A landscape with many valleys, sampled at points; each row gives a point and its height.
A ball rolls from a point to the lowest of its 2 nearest points, and stops where none of them is lower. Distance is the straight distance between rows; heights are no part of it.
<146>: [151 119 104 135 125 102 161 139 162 136 178 136 130 164 134 128 112 104
 113 130 155 140 142  31]  h=615
<171>: [158 153 163 117 109 148 110 108  81 135 124 189  83 156 162 110  81 149
  79 101 109 160 115 157]  h=471
<278>: [143  96 138 133  89 164 121 119  61 123 132 159  98 177 123 106  98 122
  59  83 117 167 113  89]  h=506
<774>: [151 107 131 119 131  80 109 114 156 116 161 156 103 125 106 138 152 135
 150  96 172 120 120  57]  h=693
<519>: [ 91 115 137 125 102 199 128 170 150 126 108 127 130 117 115 124 182  88
  92 144 149 127 154 181]  h=566
<803>: [109 117 118 152 115 169 147 150 142 113 128 115 173 196 121 103 104  64
  93 116 102 175 144  86]  h=742
<830>: [ 98 173 132  80 171  93 107  89  95 104 127 144  94 131 143 122 136 178
 143 170 111 141  96 186]  h=650
<1080>: [129 148 136 118 101 135 129 139 134 133 129 132 106 148 159 103 126 188
 119 188 101 122  84 160]  h=555
<489>: [130 108 129 166 108 147 182 115 142 153 138 163 112  89  63 155 129  90
  76  75 124 148 107 128]  h=173
<1014>: [174  87 147 116 119 130 115 122 126 122 127 167  96 177 137 126 110 103
 117  92 139 167 156  74]  h=505
<40>: [173  87 140 104 101 129 144 138 101 115  84 125 117 188 185 174  89 101
 115 132 136 151 149 105]  h=521
<80>: [108 170 145 119 171 133 110  82 114 127 162 144 124  85  85  97 156 168
 119 132 136 116 104 145]  h=167
<402>: [124 121 110 172 120 106 195 134 163 157 148 143 120  56  62 141 152 110
  86  91 122 123 102 143]  h=125
<576>: [172  90 130 104 149 101  81 122 132  84 137  82 160  95  87 127 152 132
 141 116 144 126 154 132]  h=643
<99>: [118 170 149 105 104 149 119  88  92 134 113 158  88 150 200 114  83 177
  76 147 104 125 105 182]  h=443
<413>: [115 143 128 122 174  99 117  99 117 140 169 136 139  58  58 131 173 145
 153  96 139 108 105 131]  h=258
<234>: [ 84 160 153 144  87 187 145 152 108 160  92 167 105 208 160 127  87 107
 104 138 113 154 104 134]  h=402
<964>: [146 149 110 107 112  91 135 190 171 140 187 109 169 109  85 157 147 115
 170  97 162 109 121  91]  h=409
<1024>: [156  98 114 156 115 120 161 123  95 125  64 142 107 122 216 152  57 156
 127 138  87 112 135 154]  h=582
<652>: [127 140 132 104 157 144 128 175 150 143 155 126 150 112  85 118 185 108
 141 147 147  84 137 180]  h=507
<133>: [183 116 132  99 126 117  99 178 149 112 137  97 165 120 101 122 133 125
 157 134 135 125 150 155]  h=631
<687>: [152 140 136 105 181 103  95  76 121 117 115 129 115 143 153 145 129 129
 175 144 159 126 152 107]  h=245
<19>: [138 135 139 137 105 148 151 164 148 143  85 131 129 182 157 127  93 102
 145 159 100 152 134 157]  h=614
<318>: [ 73 170 143  81 136 137 109 103 126 107 129 130 109 123 140 104 166 174
  91 176 114 121 103 198]  h=681
<899>: [ 89 117 132 115 123 158 112 170 156 136 113 121 124 125 147 126 198 110
 135 187 139 101 148 205]  h=581
<625>: [158  78 126 109 106 121 145 134 112 125 131 137 119 219 165 134  90  92
 119 125 119 164 150  68]  h=514
<74>: [166  99 159 120 111 145 101 102  75 130 123 190  74 174 149 126 103 126
  99  79 133 158 140 101]  h=492
<367>: [124 117  95 159 142 108 153 115 150 132 157  74 171  38  72 129 163 120
 113 101 141  89 139 124]  h=676
<1123>: [133  89 104 136 146  97 112  99 133  86 154  71 168  60  64 130 156 133
 132 104 130 115 133 108]  h=657
<253>: [122 117 111 147 144 100 147 101  92 106  74 149 112  90 212 147  69 181
 137 147  73 109 118 182]  h=594
<347>: [113 164 125 134 104 125 138 153 152 145 169 140 118 139 129 104 140 175
 134 180 137 111  75 116]  h=577
<1108>: [151 146 126 141 117 150 107 158 138 140 132 105 168 116 127  76 123 153
 151 181 129 102 127 133]  h=562
<325>: [177 102 142 124 136 151 127 115 135 111 130 131 118 119  90 140 143 112
 110 110 142 144 151 123]  h=534
<374>: [126 138 108 109 119  70 121 144 134 128 184 109 166  58  80 163 174 133
 175  63 161  91 125  86]  h=366
<837>: [ 96 169 111 100 199 119 116 107 118 115 141 103 131 127 108 146 170 111
 176 167 150 107 144 163]  h=348
<227>: [105 145 104 129 151 143 155 149 172 137 160 121 140  82  78 143 191  97
 120 122 157  82 142 152]  h=478
<833>: [104 162 132 112 161 105 139  82  85 114  85 147  90 121 192 147 107 176
 134 164  95 126 106 196]  h=618
<1126>: [143  95 113 178 119  89 169 108 169 167 144 118 147  83  90 113  93  85
  95  57 111 145 144  60]  h=706
<1006>: [107 132 110  93 195  82 115  86 149 102 170  89 131  95  76 180 162  96
 161  95 166 122 153 116]  h=644
<30>: [ 83 125 150 144  83 174 150 174 148 174  50 139 108 162 184 141 105 108
 139 156 102 140 136 183]  h=604
<979>: [169 128 130 106 151  93 125 142 131 131  95  96 149 117 171 163 113 148
 197 162 123  98 146 175]  h=556
<694>: [140 114 128 134  99 150 140 114 102 114 156 165  90 149 115 116 126 145
  63 113 124 162  99  94]  h=519
<204>: [ 82 110 127 163 101 150 171 163 156 172  42 127  89  96 202 131  93 170
 135 136  73 108 138 187]  h=300
<811>: [148 112 114 149 111  89 126 159 161 135 161 132 155  97  61  97 122 133
 136  75 121 137 113  72]  h=287
<118>: [ 79 130 150 121 104 166 124 161 147 164  79 148 101 126 179 127 154 132
 127 179 120 117 139 210]  h=593
<324>: [138 111 120 125 163  61  97  72  85  97  84 141  91 142 198 140 104 168
 169 148 104 134 127 130]  h=47
<987>: [124 102 129 134 105 171 168 116  90 118 137 135 109 145 106 170 138  97
  64  87 167 137 115  76]  h=541
<990>: [125 131 130 124  80 146 141 142 126 121 143 152  92 177 146 108 118 159
  85 156 110 157  79 132]  h=538
<141>: [102 101 114 126 117 153 133 124 114  95  62  77 127 140 199 161 143 116
 125 187 131 114 160 171]  h=228
<914>: [ 98 147 144 152  99 204 144 147 101 143 110 153 128 184 116 118 106  86
  83 104 137 156 123 110]  h=380
<556>: [146 156 137 123 139 151 150 131 154 148 127 140 114 159 143 146 136 120
 151 169 155 122 131 131]  h=424
<1135>: [107 131 103 128 165 141 141  78 114  86 142 106 118 127 118 160 172 106
  99 140 164 136 147 106]  h=589
<785>: [123 147 138 152 111 133 154 133 130 173  76 138  99 119 200 105  70 186
 129 152  68 108 111 187]  h=324
<453>: [141 123 112 165 120 111 118 147 146 129 162 152 146 147  75  69 100 129
 110  93  85 173 103  84]  h=320
<586>: [ 71 110 131 163  86 177 149 123 108 166  52 113  91 130 232 124  92 164
 111 152  96 106 130 160]  h=277
<767>: [124 149  94 131 131 104 164 174 194 128 181 100 140 106  93 163 162  99
 126 115 174  98 139 113]  h=444
<435>: [ 91 144  92  80 157  87 101 133  96  95 181  90 167  90  68 157 190 111
 196 103 139  94 131 135]  h=707
<904>: [ 87 124 120 158 113 177 138 139 102 128 112 127 166 234 165 108  90  77
 102 123  83 168 125  99]  h=746
<972>: [121 156 122 186 125 145 160 111 149 164 163 153 119  76  87  81 115 143
  73  96 122 132 106 109]  h=302
<917>: [121 131 129 161 114 158 135 135 130 120 140 157 140 162  83  79  99 110
  84  92  77 185 102 116]  h=339
<49>: [100 135 121 140 125 178 151 111 121 105 141 138 107 123 118 152 169 119
  73 135 171 126 119 106]  h=564
<892>: [116 121  92 191 135  84 191 126 162 158 138 139 151 127  86 113 102  79
  87  57  99 175 123  63]  h=715
<743>: [154 127 145 108 121  96  93 129 127 125 157 170 100 131 107 121 144 169
 154 124 145 130  92 107]  h=709
<228>: [167 120 129  98 118  86 117 176 183 134 173 114 140 151 102 158 118 101
 166 122 149 140 132  89]  h=440
<187>: [102 139 109  79 159  66  74 113 101  97 156 105 140 121  91 153 172 133
 221 119 145 118 123 113]  h=689
<614>: [163 133 145 113 127 133 132 187 153 138 102 126 147 143 134 127 121 111
 160 168 117 123 146 190]  h=622
<642>: [166 126 121 137 109 120  96 146 116 138 146 101 161 135 141  91 106 169
 177 165 122 108 111  88]  h=549
<891>: [103 124 139 156  93 194 147 140 122 131 121 141 135 139  77 105 115  94
  62  94 108 167 119 126]  h=359
<1158>: [ 81 131 156 143  74 206 103 158  89 148  59 131 122 148 173 116 107 112
  84 140 152 124 140 163]  h=220
<718>: [173  91 162 125 136 142 121  91 154 135 136 140 112 130 106 134 108  87
 106  68 157 153 174  74]  h=518
<1092>: [158  98 133 104 166  95  75  93 110  64 105 100 134 112 122 131 141 124
 144 114 138 145 176 136]  h=654
<63>: [126 137 131 130 137 139 139 158 194 112 140 102 184 171 103 127  98  61
 114 120 114 176 154 108]  h=736
<588>: [156 132 137 149 125 175 116 100  78 117  89 125 128 139 198 114  96 126
 102 153 125 126 162 143]  h=207
<290>: [135 137 104 153 113 132 146 140 146 129 163 140 119 148 132 103 129 144
 108 163 136 124 110  66]  h=599
<605>: [134  78 128 146 130 135 148  60  98 118 146 151  86 116 107 151 143 117
  78  73 148 140 124  73]  h=561
<783>: [136 136 147  91 141  69  65 122  82 125 102 126 155 107 154 132 125 164
 234 127 127 105 131 135]  h=156
<627>: [121 146 139  85 147  80  81  96 100 102 147 146 105 129 119 115 149 195
 154 143 122 139  79 144]  h=680
<649>: [117 160 136 120 168 153 125 109 129 135 112 132 124 132 150 133 160 129
 150 182 149 107 137 173]  h=393
<753>: [131 142 142  88 160 113 109 177 105 127 133 128 154 113 112 110 174 146
 163 163 114  81 119 207]  h=527
<827>: [126 144 119 161 147 128 166 142 182 140 148 138 162 137  73 118 110  76
 108  80 115 173 136  80]  h=725
<956>: [123 129 107 120 165 117 152  92 165 102 169  91 124  91 102 188 161  92
 100 107 173 119 152 102]  h=616
<1112>: [117 171 134 150 133 163 155 158 180 161 140 155 137 155 105 116 120  96
 133 151 143 141 124 114]  h=401
<1000>: [148 110 111 166 123 109 163 127 183 151 152  89 168  51  76 125 119  99
 100  89 131 116 150 104]  h=692
<1057>: [163 116 139 114 132 100 116 159 185 128 155 143 141 169  77 133 106  85
 151  82 126 173 140  92]  h=461
<715>: [ 69 110 124 141 101 158 144 122  89 115  42 114 105 124 220 161 117 147
 111 166 116 103 127 182]  h=253
<719>: [ 89 119 134 160  67 197 113 159  93 141  73 117 143 179 178  87  83 102
  90 145 109 144 143 139]  h=204
<651>: [130 152 139 155 150 169 122  78 117 137 159 149 117  89 102  89 133 154
  80 118 136 126 118 127]  h=243
<153>: [143 127 148  76 129  80  72 124 124 123 132  77 173 120 151 161 132 142
 224 128 145  97 149 103]  h=174
<748>: [111 154 151 137  83 170 143 136  92 159  87 161 101 175 197 121  58 139
  98 136  92 139 111 167]  h=419
<415>: [148 121 137  94 153  79  69  93 130 123 140 103 137 134 159 138 125 144
 201 130 160 106 146  66]  h=205
<394>: [119 146 103  87 130 116 114 169 125 116 185  85 188  87  87 143 188 117
 175 120 146  76 129 144]  h=722
<356>: [152 102 117 140  99 120 148 140 126 138 132 139 113 217 160 104  95 141
 140 159  91 160 106  86]  h=523
<213>: [116 118 106 163 117  93 165 120 140 133 168 127 128  36  68 123 166 160
  84 103 117 112  81 143]  h=177
<312>: [170 112 124 143 109 111 129 141 126 150 122 112 121 166 172  99  82 175
 172 167  90 122 102 109]  h=535
<494>: [138 105 134 118 133 172 137 149 148 101 121 104 145 111  88 143 168  87
  94 124 145 124 161 173]  h=551
<178>: [159 132 140 129 161 151 109  82  96 107 110 130 118 138 166 126 119 126
 121 141 149 140 156 123]  h=232
<389>: [137 141 132 101 163  98 122 151 103 129  95 124 140 107 154 135 141 158
 179 174 112  91 123 212]  h=542
<283>: [141 107 111 153 109  87 117 123 126 128 164 125 137  56  70  96 141 174
 116  90 119 119  85  83]  h=239
<282>: [143 123 124 119 158  62  91  88  96 121  82 104 128 119 184 141  95 172
 211 145 111 108 136 120]  h=104
<1031>: [122 117 125  96 166  73  83 100 139  99 159 123 123 108  85 158 169 132
 185  93 171 112 137  90]  h=669
<628>: [150 129 127 159 101 189 124 132 105 132 106 117 137 172 173  84  85 103
  98 147 115 148 161 109]  h=191
<241>: [117 114 127 124 138  70 105 101 128 142 159 124 149  43  50 145 173 138
 170  58 141  94 119  97]  h=321
<965>: [ 83 173 146  81 137 130 115 138 141 136 166 145 122 117 111 105 176 178
 115 164 130  93  86 191]  h=701
<446>: [ 86 110 135 141  87 197 109 128  97 116  67  98 134 137 184 129 144 113
  91 162 152 120 157 145]  h=240
<779>: [180 108 126 125 131 107 153 135 133 128  75 107 115 137 194 168  83 139
 159 151 108 120 145 147]  h=570
<924>: [124 153 129  86 200  79  99  94  99 104 106 121 114 141 135 157 136 117
 199 148 143 139 154 153]  h=290
<454>: [116 176 128 156 139 144 155 150 166 159 166 162 132 106  82  97 138 132
 116 124 139 127 109 113]  h=357

Two balls start at each pair of points below. Name the first point that both come to, or write none.
<290>, <774> -> none
<435>, <743> -> none
<1108>, <979> -> none

Call two points neighbours if one is among the 2 nearest of the other. Go from one point of each pair to the other, from neighbour to neighbour, staying as low as possible. Name the highest point that can't be avoided.
<324>, <141> -> <687>
<402>, <987> -> <605>
<141>, <628> -> <446>
